Points, in no order, along strands that fork, close into loops and pass close to each other.
In the rows, zero is written as 100.
Two points are linked if the straight distance between their rows is under 85.1. Some points are linked to none.
Nit: [143, 109,  81, 100, 122,  55,  97,  95, 102,  91,  97, 119,  50,  61, 133,
 120, 125,  80, 100,  99, 132,  93, 107,  65,  75,  78,  99,  81, 115]
pokup: [ 86,  93,  81,  97,  95,  95,  86,  97,  88,  82, 130,  96, 106, 107,  97,
  93,  95,  99, 105, 106,  64, 110,  83, 112, 135,  81, 111, 104,  89]
nub: [104, 109,  83,  94, 107, 125,  89,  81, 102,  95, 117,  94,  93,  87, 125,
  97, 115,  76,  94, 115, 137,  96, 132, 136,  79, 121, 117,  87,  88]
Pize: [ 56, 113,  77,  92, 107, 144, 111, 128, 110, 109,  94,  71, 115, 112,  63,
  94,  88,  80, 105, 108, 121,  91,  92, 114, 123, 109,  71,  95,  93]
Gera: [ 83, 135,  95, 101,  66, 105, 124, 100, 127,  68, 100,  83, 108, 107, 103,
  96,  94, 119, 118,  96,  90,  90,  90,  68, 134,  84,  96, 124, 108]
mokir: [137, 136,  75,  99, 118,  88, 114,  87, 115,  93,  64, 135,  76,  57, 129,
 103, 122,  33, 119,  94, 131,  86, 144, 100,  65, 106,  90,  84,  71]
Binuv: [129, 109,  96, 103, 115,  66,  83, 118,  96,  96,  69,  99, 116,  84, 144,
 115, 100,  80, 118,  71, 124, 130, 126, 111, 110,  81,  68,  65,  56]
Det: [101, 148,  87,  80, 100, 129,  89, 112,  82, 108, 126,  65, 110, 109,  87,
  84, 111,  94, 108, 107, 117, 116, 114, 123,  89,  82,  76, 109,  79]
Dugo: [ 88,  59, 101, 120, 101,  67,  91,  87,  96,  64, 118, 140, 103,  84,  99,
 118, 120, 131, 113, 103,  77,  86,  96,  72, 114, 136, 139, 101, 123]
puf: [130, 123, 109,  78, 140,  77,  55, 122,  77,  93,  84, 103, 129,  66, 116,
 124, 103,  78, 110,  83, 132, 127, 126, 106,  90,  76,  60,  71,  45]
safa: [ 90,  78,  96,  91, 120,  93,  88, 106,  91, 134,  92, 110,  49,  96, 125,
  74, 132, 103, 104, 109, 142,  80, 108, 114,  31, 125, 101,  86,  95]
duvi: [ 88,  82, 130,  89,  93, 110, 109, 112, 114, 129,  90,  69,  91, 111,  93,
 100,  82, 103,  92,  94, 115, 101,  92, 104,  87, 114,  93,  82, 108]
kazub: [128, 140,  76,  72, 143,  56,  74,  93,  77, 129,  63, 132,  96,  72, 139,
 111, 111,  59, 106, 110, 156, 102, 122, 122,  87,  69,  69,  82,  49]
Kis: [114, 136,  80,  95, 121, 144, 101, 112,  98, 122,  87,  90, 118, 115,  61,
  87,  62,  77, 107,  93, 115, 107, 117, 131, 113,  69,  67,  88, 114]
rati: [110,  97, 104,  98, 101,  47,  90,  98,  94,  78, 106, 123, 129,  71, 124,
 131,  89, 104, 116,  87,  81, 126,  97,  85, 145,  73, 109,  62,  84]
Liveb: [117, 130, 125,  82,  92, 120, 111, 112,  97, 134, 105,  62, 100, 119, 103,
 101, 113, 107,  83, 110, 143, 118, 103,  92,  59,  78, 102, 106, 125]
delag: [102, 133, 104,  95, 115, 139,  86,  83,  96,  99, 105,  92, 104, 103, 111,
  95,  94, 102,  86, 102, 143,  95, 129, 132,  91,  95, 103, 103, 112]
Lur: [ 83,  77, 141, 119,  63, 105, 104, 103, 108,  96, 113,  81,  78, 108,  91,
  76, 116, 126,  91, 113,  95,  98,  62,  80,  80, 116, 110, 130, 126]
rari: [ 98, 101, 126, 133,  77, 115, 115, 110,  99, 107,  86,  89, 112, 121,  73,
 112,  96, 128,  72,  90,  97, 106,  85,  71, 101,  76, 104, 138, 133]
dem: [ 65,  98,  90,  97, 104, 104,  97, 116,  86, 103,  81,  99, 147, 108,  86,
 114,  67, 110,  90,  84,  70, 106,  88, 102, 158,  64,  88,  87,  87]
vib: [ 84,  58, 123, 122, 113, 111,  97,  98,  97, 116,  76, 110,  74, 128,  79,
  77, 107, 119,  63, 105, 118,  80,  89, 102,  71, 113, 107, 109, 126]
Vubov: [106, 115,  73,  90, 112,  82,  97,  88, 134,  96,  93, 109,  61,  82, 106,
 100, 108,  74, 116, 121, 122,  67, 104, 100,  95, 131, 102,  99, 100]
mil: [119, 141,  84,  93, 129,  98,  67, 107,  87,  89,  92, 112, 119,  71,  92,
 120,  96,  59,  98,  97, 123, 104, 132, 115,  93,  74,  90,  77,  71]
vunom: [126,  72,  80,  99, 102,  61,  95, 101, 109,  99, 100,  94,  84,  72, 104,
 124, 102,  71, 105,  91, 101, 109,  99,  90, 106, 110, 102,  68,  88]
nulof: [110, 102, 103,  89, 113,  89,  89, 111,  75, 128, 120,  90,  76, 109,  95,
  71, 122,  99,  98, 109,  97,  98, 102,  99,  49,  87,  95,  89,  91]
Neme: [132, 103,  67,  94, 120,  79,  88,  77, 123,  94,  86, 108,  77,  72, 102,
 121,  90,  62, 103, 101, 123,  94, 113, 109, 111, 101, 100,  84,  90]
velo: [138, 120,  87, 101,  88,  55, 106,  93, 111,  95, 106, 106,  62,  85, 125,
  87, 130, 103, 101, 107, 114,  90, 102,  65,  69, 100, 108, 101, 116]
vopok: [ 91,  83, 115, 131, 101, 120, 115, 106, 110,  97,  79,  96,  81, 111,  69,
 102, 108, 108,  65,  97, 119,  79,  95,  75,  80,  90, 113, 109, 135]
fatu: [ 69, 122, 122, 101,  70, 130, 106,  95, 103, 123, 104,  82, 110, 132,  78,
  65, 116, 122,  79, 132, 111,  85,  96, 108,  78, 125, 105, 131, 104]
kel: [100, 113, 113, 116,  80, 146, 132,  79, 111, 136, 100,  85,  88, 130,  49,
  76,  95,  86,  77, 125, 148, 112,  94, 108,  76, 110, 108, 143, 145]
Sed: [113, 116,  85,  89, 133,  88,  76,  87,  77, 122, 108, 115,  59, 105, 122,
  73, 121,  95,  96, 115, 112,  78, 107, 123,  74,  81, 103,  86, 111]
datis: [113,  71,  83,  90, 136,  64,  78, 105,  82, 140,  87, 130,  45,  90, 133,
 100, 133,  92, 105, 107, 135,  92, 112,  90,  49,  89, 100,  70, 102]
Dar: [118, 144, 110,  95,  87, 107, 114, 106, 136,  68, 103,  87, 107,  61, 106,
 116,  92,  81, 127,  83, 106,  96, 119,  81,  85, 107,  90,  88,  88]
Dusu: [ 91, 132, 102,  81,  99, 130,  97, 108,  96, 151, 101,  75,  95, 124,  68,
  72, 103,  94,  90, 135, 127,  88,  99, 127,  81, 115,  89, 124, 101]
lil: [ 73,  41, 122, 122,  81, 100,  99, 110,  93,  91, 104, 116, 104, 115, 101,
  86,  94, 136, 102,  78,  64, 101,  86, 103,  94, 121, 104, 103,  96]
bav: [ 67,  33, 144, 113,  67, 100, 123,  77, 107,  88, 110, 116, 101, 117,  98,
  75, 113, 131,  78, 118,  66,  89,  64,  97,  95, 153, 127, 124, 113]
Likad: [110, 117,  70, 112, 109,  90, 105,  96, 106,  72,  76, 127, 105,  94, 140,
  89, 106,  83, 109,  82, 107,  91, 139, 119, 103,  96,  95,  68,  71]
Rarad: [118,  82,  80, 105, 108,  83, 123,  76,  93, 107, 104, 111,  97, 110, 117,
 104, 104,  99,  73,  99,  90, 107, 111, 101, 107,  87, 122,  75, 119]
dal: [ 99,  58, 108, 108,  89,  91, 120, 113, 125,  87,  80,  98, 104,  98, 130,
 114,  82, 120, 111,  68,  96, 104, 101,  85, 106, 129,  97,  74, 100]
fizon: [ 84,  81, 103, 112,  60,  95, 106,  97,  92,  94, 136,  84, 112, 108, 106,
 109, 113, 121,  96, 101,  64, 126,  81,  92, 123,  80, 124, 121,  96]
Nup: [118, 121, 109, 108,  85, 123, 132,  93, 112, 132,  93,  79,  81, 113,  82,
  76, 111,  90,  81, 111, 144,  99, 100,  90,  55, 104, 116, 119, 132]
vas: [109, 149,  74,  92, 125, 104,  57, 103,  71, 111, 104,  94, 113,  96,  75,
  97, 104,  84,  88, 115, 126, 108, 113, 133, 102,  86,  80, 101,  64]
zub: [ 68,  53, 129, 107,  66,  94,  70, 113,  87, 118, 100,  97, 109,  91,  94,
 127,  80, 131, 114,  93,  49, 107,  54,  90, 133, 101, 107, 142,  88]
Nove: [ 86, 105, 104, 117,  42,  98, 123,  86, 132,  62, 118,  90,  94,  96, 130,
  91, 100, 138, 113,  93,  77,  99,  72,  55, 120, 117, 105, 127, 111]
Gel: [ 82, 120, 109, 100, 102,  90,  86, 115,  91, 107,  83, 103, 137, 104, 104,
 125,  95, 114,  84,  99, 101,  99, 104, 100, 134,  73, 101,  90,  83]
Kol: [ 60,  61, 113,  93,  78, 135, 113,  78, 122,  99, 108,  90,  95, 119,  62,
  89,  88,  98,  92, 129,  75,  89,  64, 115, 124, 154, 102, 138, 110]
Vut: [104,  53, 117, 124, 105,  87, 115,  84,  93,  87, 115, 114,  71, 114,  80,
 108, 111, 112,  78, 109,  60,  92,  71,  82, 100,  94, 122, 115, 139]
tupon: [ 86,  61,  99, 120, 110,  84,  81,  97,  92, 122,  88, 119,  59, 114, 111,
  71, 125, 116,  87, 115, 122,  78,  98, 109,  62, 129, 117, 101, 105]
leva: [116, 127,  68,  92, 122,  96, 113,  96, 104, 118,  82, 115,  58,  74, 118,
  94, 122,  56, 105, 110, 136,  86, 122,  99,  61,  80,  96,  86,  87]
por: [ 70, 131,  78,  98, 113, 113,  83, 102,  82, 107,  88, 115, 135, 115,  91,
  97, 106, 101,  75, 116,  96,  84, 118, 122, 132,  93,  99,  86,  85]
zul: [ 98,  67,  97,  96,  92,  55, 107, 104, 103,  90, 104, 111, 123,  75,  95,
 147,  80, 106, 112,  82,  62, 113,  74,  65, 147,  85, 121,  79,  97]
bokaz: [119,  87, 118,  98, 112,  42,  59, 122,  68, 117, 100, 122, 111, 100, 138,
 112, 125, 135, 128,  93, 101, 117, 118,  82,  66, 115,  95,  78,  96]
guges: [115, 126,  85,  94, 112,  82, 104,  88, 112,  43,  92, 111, 126,  63, 123,
 125,  88,  54, 113,  89, 114, 119, 113, 108, 146,  80,  89,  69,  66]
Kup: [121, 142, 111, 111, 102,  91,  88, 109,  87,  82, 114,  97, 124,  91, 102,
  95, 100, 125, 105,  83,  86, 112, 116,  97,  80,  76, 102, 105,  80]
labu: [ 75,  93,  93, 117,  83, 132, 143,  89, 100,  72, 110, 102, 105, 133,  58,
  88,  99,  99,  94, 113,  68,  98,  78,  88, 130,  93, 103, 147, 122]
vefav: [112,  76, 100, 114, 111,  66,  78,  99, 103,  68, 119, 140,  73,  78, 103,
 101, 125, 114, 127, 104,  95,  84,  97,  81,  78, 140, 120,  89, 120]
zofo: [ 99, 108,  74, 101, 118, 102, 114,  99,  95,  68,  90, 118, 125, 106, 117,
  83,  82,  89, 101,  77,  77, 101, 119, 115, 125,  82,  96,  68,  79]
debek: [ 98,  97, 127, 102,  54, 118,  90, 104,  97, 143, 107,  67, 104, 123,  62,
  94,  94, 104, 109, 127,  87, 119,  66, 113, 106, 116,  87, 152,  98]
fam: [126, 149, 102,  94,  93,  90, 111, 106, 122,  97,  97,  78,  69,  99, 123,
  82, 118,  99, 111, 109, 121,  88,  99,  66,  70,  93,  81, 111, 114]
zuz: [102,  94, 100,  98,  76,  80, 118,  94, 120,  65, 127,  94,  89,  90, 143,
 100, 103, 116, 115,  90,  81, 106,  91,  75, 107, 102, 118,  89, 112]
Nunen: [ 95,  55,  88,  99, 105,  80, 119,  81,  78,  92, 114, 109, 130,  99,  82,
 132,  84,  97,  83,  89,  55, 112,  85,  91, 150,  84, 123,  90,  97]
vofan: [ 99, 109,  80, 104, 121, 116,  97,  94,  91,  84, 115,  93,  94, 104,  65,
  97,  94,  80,  97,  94,  91, 103,  92, 105, 119,  66, 101, 100, 107]
git: [ 72,  84, 122, 121,  73, 120, 122,  78, 109,  64, 125,  89,  82, 123,  86,
  83, 119, 118,  94, 126,  76,  92,  64,  78, 110, 111, 110, 152, 136]
kabup: [ 97, 140, 118, 105,  69, 104, 114, 101, 133,  96,  91,  76,  93, 108, 107,
  96,  98, 128, 106,  98, 111,  88,  98,  68,  91, 102,  94, 123, 123]
bebo: [118, 118, 107,  86, 113,  68,  66, 112,  79, 101, 111, 114, 118,  86, 117,
 107, 118, 115, 114,  98,  97, 105, 116,  99,  79,  82, 104,  82,  77]
Bitun: [126, 141, 104,  79, 114,  92,  89, 114, 111,  81, 106,  90,  68,  83, 151,
  88, 124,  85, 134,  98, 120,  96, 106,  93,  70,  91,  71,  87,  91]
pov: [109,  88, 102, 109, 101,  52,  89, 108,  85, 111,  84, 139,  88, 110, 135,
  93, 126, 125, 110, 107,  99,  92, 120,  82,  74, 111, 113,  79, 109]
rigas: [114, 119,  52, 110, 110, 108, 130,  72, 110,  96,  90,  95, 106, 107,  94,
 101,  78,  64,  89,  97, 133, 109, 118, 117, 137,  83,  96,  98, 106]
demil: [ 89,  67,  85, 122, 113,  81, 114,  81,  97,  73, 106, 129,  86, 109,  88,
  97, 128, 109,  83, 111,  73,  72,  90,  76, 103, 117, 136, 113, 120]
panis: [ 78,  78,  84,  92, 114, 120, 129,  81, 101, 108, 103, 109,  84, 122,  97,
  70, 107,  90,  77, 114,  89,  71, 104, 126,  93, 131, 131,  89, 114]
nad: [ 50,  47, 107,  87,  83, 147, 140,  88,  93,  94, 108, 108, 131, 120,  78,
 101,  60, 119, 101,  90,  31,  93,  57, 120, 153, 140,  98, 150,  94]
lasi: [ 99,  61, 113, 104,  89,  72,  88, 113, 103, 105, 108, 110, 120,  74, 131,
 128,  96, 126, 119,  73,  83, 122, 103,  91,  97, 131, 106,  76,  86]
tudo: [ 57,  89, 117,  94,  95, 160, 103, 115,  96, 103, 107,  89, 127, 122,  59,
 100,  68, 116,  89, 104,  79, 102,  77, 111, 136,  90,  91, 120, 130]
foseg: [119,  93,  73, 105, 157,  84,  78,  78,  80,  83,  88, 156,  86,  64, 138,
 112, 105,  58,  94,  87, 129, 103, 141, 117,  93,  69, 103,  58,  83]
pezef: [101,  99, 104, 110, 107, 136, 100,  82,  96, 113,  98,  97, 109, 121,  85,
  81,  81, 108,  67,  97, 112, 102, 115, 136,  99, 109, 101, 111, 126]
kem: [103,  85,  78, 101, 154, 107,  91,  95,  79,  81,  96, 129, 113,  81, 107,
 118,  91,  64,  78,  81, 105,  96, 142, 125, 108,  79, 104,  48,  82]
Nat: [ 94,  74,  94, 105, 133, 103,  81, 114,  83,  90, 116,  86,  89, 107,  95,
 116,  95,  90,  90,  89,  94, 100, 103,  95, 114,  57,  96,  69, 101]
Par: [ 96,  77, 114,  95, 104, 109, 103,  99,  85, 148,  96,  84,  80, 141,  72,
  77,  96,  90,  74, 116,  78, 105,  83, 106,  95,  78,  91, 100, 124]
mulo: [100,  89,  66, 102, 160,  89,  64,  76,  78, 101,  94, 142,  65,  96, 127,
  96, 107,  81,  89, 106, 116,  87, 119, 126,  98,  71, 104,  70, 105]
Bigir: [ 90, 101, 116,  94,  90, 141,  89, 104,  87, 152, 103,  73,  93, 149,  55,
  75,  88, 101,  90, 130, 103, 111,  75, 124, 101,  97,  79, 127, 119]
rop: [ 98, 130,  59,  96, 137, 135, 112, 104,  95, 113,  79,  99,  76, 113,  78,
  77,  84,  69,  95,  97, 130,  88, 111, 117, 105,  63,  73,  85, 116]
Tud: [ 86, 122, 118, 114,  64, 123, 118, 102,  97, 105, 100,  91, 141, 115,  77,
 119,  77, 121,  93,  96,  90, 118,  91,  80, 138,  71, 103, 144, 123]
vulu: [126, 114, 106,  90, 127,  73,  78,  87, 102,  60,  95, 129, 118,  66, 127,
 133,  88,  84, 110,  85,  97, 116, 120, 105, 132,  81, 100,  55,  91]
Bik: [110, 119,  83, 113,  93,  97, 110,  74, 135,  74,  99, 104,  64,  94,  87,
  75, 101,  99, 107, 111,  99,  67,  94,  90,  94, 134, 111, 121, 116]
puli: [ 95, 137, 109,  90,  93, 103,  96, 128, 106, 109,  91,  86, 137,  89,  87,
 133, 101, 103, 100,  98, 125, 107, 115,  79, 100,  80,  98,  92,  81]
dore: [ 91,  60, 123, 111,  84,  84,  79, 123,  81, 123, 108,  98, 117, 105, 111,
 106, 105, 135,  95,  85,  78, 122, 107,  92,  75, 115, 114,  88,  85]
gam: [ 86, 138, 130,  96,  67, 141, 103, 126,  94, 129,  99,  72, 146, 119,  73,
 107,  62, 136, 113,  81, 106, 129,  94,  92, 113,  61,  83, 144, 119]
taseg: [114,  89,  77, 111, 116,  51,  88, 109,  96,  79,  77, 134, 105,  80, 142,
 102, 113,  79, 130,  85, 109, 109, 127, 103, 106, 108,  90,  56,  68]
Nim: [ 74,  84, 109, 136,  62, 128, 114,  89, 126,  77,  91,  87, 110, 110,  77,
  89,  94, 128,  89,  97, 103, 102,  87,  96, 104, 141, 101, 152, 101]
saf: [ 93, 119, 122, 106,  53, 107,  87, 109, 104, 110, 104,  79, 140, 100, 115,
 106,  83, 144, 112,  82,  92, 124,  98,  99, 101, 105,  99, 131,  77]
zarab: [106,  77,  65, 106, 138, 101, 118,  84, 102,  46, 105, 121,  95,  97, 103,
  92,  84,  91, 105,  74,  81,  85, 115, 119, 123, 115, 108,  84,  99]
ziv: [ 75,  89, 135, 118,  68, 139, 118,  95, 114, 116,  98,  75,  87, 132,  44,
  83, 106, 105,  81, 136, 140,  98,  74,  93,  89, 123,  99, 163, 139]
rubi: [138, 142,  91,  93, 107, 121, 116,  95, 129,  73,  91,  95,  99,  73, 119,
 113,  93,  57, 111,  87, 138, 104, 137, 106,  77,  90,  94,  93, 102]
Vipa: [ 98, 106,  95,  94,  75,  93,  80, 109,  83, 125, 118,  65, 114, 113,  63,
 111, 111,  89, 102, 128,  95, 124,  79, 102, 125,  90,  95, 137,  82]
bev: [114, 124,  92,  75, 111,  70,  78, 106, 104, 137,  88,  91,  94, 104,  80,
 105,  92,  83, 106, 114,  98,  89, 101, 106, 103,  87,  87,  89,  81]
taz: [105, 109, 107, 100,  76,  50,  86, 105,  91,  68, 124, 111, 100,  80, 146,
 100, 128, 137, 132, 103,  88, 110,  94,  57, 105, 104, 111,  95, 106]
Zati: [116, 133, 124,  73,  98,  97, 102, 131,  85, 118, 109,  60, 113,  98,  99,
 118, 122, 118, 100, 100, 119, 106, 107,  81,  63,  74,  92, 106,  87]
fimur: [146, 111, 108,  98, 100,  51,  91, 118, 102,  79, 111, 117,  97,  51, 121,
 126, 115,  89, 132,  85,  93, 116, 111,  62,  72,  97,  91,  66,  91]
Bovan: [101, 140,  61,  90, 137, 127, 120,  96,  95, 124,  75, 117,  81,  82, 106,
  84,  93,  46, 100, 100, 134,  86, 132, 120,  86,  70,  88,  84,  89]
supom: [107, 130,  67,  95, 138,  82,  77,  98,  72, 146,  60, 122, 100, 101, 114,
  97, 107,  81,  86, 107, 132,  96, 134, 125,  89,  75,  82,  79,  65]
vamov: [ 98,  91,  95,  98,  89, 109, 123, 103, 137, 104,  79,  81,  86, 104, 122,
 107,  87,  86, 107,  94, 122,  94, 102,  95,  99, 122, 100,  77, 104]
Sobon: [ 82,  55, 111, 100,  61, 101, 135,  80, 118,  98, 120,  78, 102, 110,  85,
 118,  86, 111, 103, 116,  52, 108,  50,  80, 147, 126, 111, 148, 110]
dezu: [121,  96,  91,  77, 150,  54,  69, 115,  76, 124,  86, 148,  73,  68, 142,
 115, 127,  74, 130, 104, 136,  94, 130,  93,  61,  92,  89,  57,  83]
fuzi: [ 68,  85, 125, 121,  58, 125,  98, 114, 109, 108,  90,  85, 134, 107,  82,
  90,  81, 134,  98,  85,  84, 109,  86, 113, 107, 129,  94, 137,  85]
Mab: [ 65, 122,  79,  94, 105, 135,  99, 128,  89, 105,  97,  77, 136, 110,  51,
 103,  70,  84, 101, 103,  92,  98,  86, 107, 154,  72,  73,  95,  92]
retil: [ 88, 129,  68,  92, 136,  89,  78,  91,  79, 118,  68, 132, 117, 106, 105,
 105, 100,  85,  66, 110, 124,  90, 130, 128, 132,  65,  95,  67,  79]
Luku: [130, 128,  68,  92, 137,  55,  60,  86,  86,  99,  87, 140,  71,  75, 114,
  97, 117,  74, 113, 112, 132, 100, 109, 122, 101,  76,  85,  85,  58]
tinem: [ 97,  97, 111, 106,  77,  97, 120,  90, 113,  99, 105, 100,  79, 109,  78,
  79, 105, 110, 104, 121,  72,  78,  75,  91,  80, 132, 114, 112, 111]
Foso: [123,  80, 121,  82, 113,  89,  76, 127, 114, 110, 102,  86,  85,  78, 147,
 129, 107,  93, 110,  89, 134, 110, 112,  96,  65, 119,  88,  67,  92]
mido: [114, 107, 104,  96,  87,  71, 100, 125, 123,  68, 107,  94, 116,  54, 121,
 134, 108,  94, 129,  87, 105, 110, 113,  63,  90, 117, 106,  89,  79]
zire: [ 87, 120,  84, 101,  87, 138, 131,  80, 127, 116,  96,  92, 102, 127,  54,
  66,  79,  88, 102, 120,  93,  81,  99, 119, 106, 134,  98, 119, 123]
Sigab: [137, 118, 103,  88, 127, 100, 105, 112, 109,  87,  72, 128,  87,  64, 156,
 112, 123,  49, 134,  77, 126,  92, 143, 106,  58,  94,  70,  70,  72]
zudov: [102,  74, 127, 103, 100,  96,  73, 104, 110,  74, 115, 112,  78,  90, 108,
  91, 100, 135, 107,  91,  91,  90,  97, 106,  76, 135, 118,  90, 124]
Dosur: [ 77,  46, 166, 111,  43, 114, 117,  99, 102, 102, 109,  89, 101, 107,  91,
  71, 106, 127,  77, 108,  79, 115,  46,  96,  82, 127, 112, 139, 113]
boma: [120, 103,  93, 125,  83,  95, 105,  93,  77, 105, 121,  91, 107, 115,  93,
  94, 118, 104,  79, 103,  85, 127, 102,  92,  98,  67, 117, 127, 110]
kevol: [ 87,  77, 101, 107, 103, 128,  89,  80,  80, 106, 120, 102, 111, 131,  88,
  81,  91, 110,  67, 113,  68, 106,  98, 140, 116, 108, 117, 105, 115]
Zop: [ 72,  67,  97,  95,  60, 140, 134,  71, 112,  76, 120,  89, 121, 106,  82,
 109,  66, 114, 113,  94,  51, 102,  52, 100, 164, 128, 108, 158, 105]
laz: [ 48,  87,  75,  87, 108, 122, 116, 104, 116,  95,  92,  87, 120, 112,  73,
 103,  84,  92,  93, 108,  85,  73,  95, 112, 136, 135,  95,  90,  91]
vam: [ 99,  95,  71, 108,  95, 102, 157,  83, 105,  83, 102, 103, 117, 120,  65,
  93,  90,  96,  89,  96,  60,  94,  96,  90, 130,  96, 117, 116, 105]
Mip: [120,  84, 129,  88,  89,  85,  92, 115,  99, 114, 127,  76,  90,  83, 128,
 124, 119, 106,  87, 100, 119, 113,  97,  73,  68, 110, 114,  76, 111]
bovag: [102,  79, 101, 122,  89,  56, 101, 111, 119,  86,  76, 119,  87, 104, 146,
  92, 109, 126, 117,  89, 106,  95, 111,  90,  93, 137,  98,  78, 104]
zitu: [ 68,  60,  95,  91,  96, 109, 122,  87, 121,  86, 101,  99, 111, 104,  77,
  96,  89, 112, 105, 102,  61,  74,  79, 107, 132, 156, 111, 107,  89]
Lof: [ 86,  97, 125,  78,  99, 116,  86, 134,  99, 129,  92,  64, 104, 118,  89,
 103,  76, 113, 105,  83,  88, 104,  89,  95, 104,  77,  80,  85, 103]
besuv: [103, 112, 104,  88,  93,  71,  98, 123,  97, 121,  90,  79,  96, 115,  81,
 100,  90,  93, 116, 105,  73, 105,  74,  84, 116,  72,  77,  84,  85]
dif: [ 98, 113, 113, 106,  74, 114,  94, 115, 102,  85, 112,  99, 137,  85, 102,
  92,  79, 134, 114,  62,  57, 106, 108, 106,  96,  94, 106, 107,  81]
dat: [112, 133, 126,  75, 133, 127,  79, 123, 100,  77, 102,  91, 106,  81, 117,
 118,  95, 100, 107,  84, 118,  92, 119, 105,  82,  90,  90,  69,  97]
Rabo: [149, 120, 117,  80, 117,  58,  94, 107,  94,  87,  90, 126, 105,  65, 155,
 112, 123,  73, 132,  86, 110, 113, 143,  89,  64,  85,  91,  53,  81]
Sina: [141, 124,  94,  96, 125, 103, 106, 100, 105, 107,  98, 108,  48,  68, 124,
 106, 119,  75,  94,  95, 140,  87, 112,  81,  39,  75,  99,  95, 118]
Pofi: [107,  85, 101, 110,  87, 100, 113,  96, 100, 127,  90,  91,  97, 140,  61,
 100,  80,  94,  85, 111,  61, 105,  72, 101, 126,  80,  98, 121, 122]
gaguk: [112, 105,  91, 138,  81, 119, 102,  83, 122,  71,  98,  88,  98, 105,  74,
 101,  87, 116,  97,  86, 105, 101,  93, 100, 108, 110, 105, 150, 117]
Leno: [ 96,  77,  81,  96, 107, 116, 139,  76,  79,  88, 103, 102, 137, 120,  54,
 113,  65,  89,  82,  87,  47, 109,  87, 104, 155,  84, 102, 116, 106]
netik: [ 73,  61,  98,  95,  96, 119,  84,  87,  85,  80, 134,  98, 121, 105,  98,
 105,  82, 121,  90,  92,  49, 107,  84, 133, 137, 115, 119, 103,  98]
gegi: [115, 115, 115,  63, 132, 112,  74, 115,  96, 106,  98,  88,  94,  78, 144,
 125, 114,  69, 111,  95, 136, 105, 129, 120,  74,  96,  82,  59,  83]
Sokom: [109, 142,  93,  93,  71,  96,  85, 111,  90, 118, 123,  58, 114, 107,  85,
 101, 106, 118, 105, 114, 116, 126,  91, 101,  97,  88,  89, 147,  73]
Funu: [106, 126,  95, 104,  90, 145, 102, 118,  98, 126, 101,  78, 133, 123,  66,
  96,  64, 106, 102,  86, 112, 129, 107, 104, 111,  71,  78, 111, 115]
fogiz: [114, 124, 102,  93,  92, 111,  93, 109, 100, 110, 121,  71,  93, 108, 110,
  64, 110, 103, 107, 102, 108, 110, 107, 119,  59, 110,  93, 105,  86]
daru: [ 44,  56, 127,  91,  69, 162, 143,  76, 103, 108, 101,  96, 126, 132,  68,
  86,  70, 109,  83, 119,  59, 100,  60, 128, 145, 153,  98, 154, 118]
sego: [ 77, 114,  59,  93, 112, 136, 140,  73, 115, 108,  94, 111, 101, 112,  76,
  75,  95,  76,  89, 123, 107,  63, 114, 128, 101, 138, 117, 107, 102]
tova: [107, 108, 112,  97, 128, 101,  84, 106, 110,  81,  99, 109,  83,  85, 103,
 104,  94, 107, 109,  89,  96,  72, 111, 101,  82, 102, 108,  77, 113]
Mamip: [ 77,  47, 118,  96,  94,  98, 129,  79, 102,  99, 105, 117,  92, 128, 111,
  86, 115, 115,  82, 112,  82,  88,  84, 106,  97, 145, 133,  79, 120]
Mit: [104, 107, 118, 101,  76,  58,  65, 107,  80,  89, 125, 117, 120,  91, 124,
 107, 107, 148, 127,  92,  60, 114,  92,  86, 119,  76, 108, 103,  88]
maz: [115,  80, 137,  90,  81,  71,  76, 118, 106, 115, 122,  68,  77,  84, 106,
 124, 124, 128, 106, 116, 108, 103,  64,  68,  65, 118, 102, 110, 119]
rarin: [ 83,  34, 116, 131, 101, 104, 107,  96,  96,  87,  94, 105,  98, 118,  74,
 107,  96, 126,  83,  87,  62,  95,  77,  93, 114, 121, 112, 126, 123]

A fork is a point with three links, a tip a point with one. Leave the first point through the second and follow the links. Name the first fork or tip that comes.
Nim; fuzi: dal
Sobon; Zop: Gel
dal; lasi: maz
Kis; Funu: dezu
safa; tupon: leva
guges; vulu: Lur
bovag; pov: gaguk

Name the points in between on the shortest way along the links from the first point to the second, in order.
Dosur; vulu: Lur git labu vam Leno Nunen zul rati
lil; Foso: rarin Vut demil Dugo vefav zudov tova dat gegi
datis; rubi: safa tupon vib vopok rari Tud gam Funu Kis rop Bovan leva mokir Sigab Rabo fimur mido Dar
Vipa; zofo: Sokom Det vas mil puf Binuv taseg Likad
por; nad: Gel dem Mab Pize laz zitu Kol daru
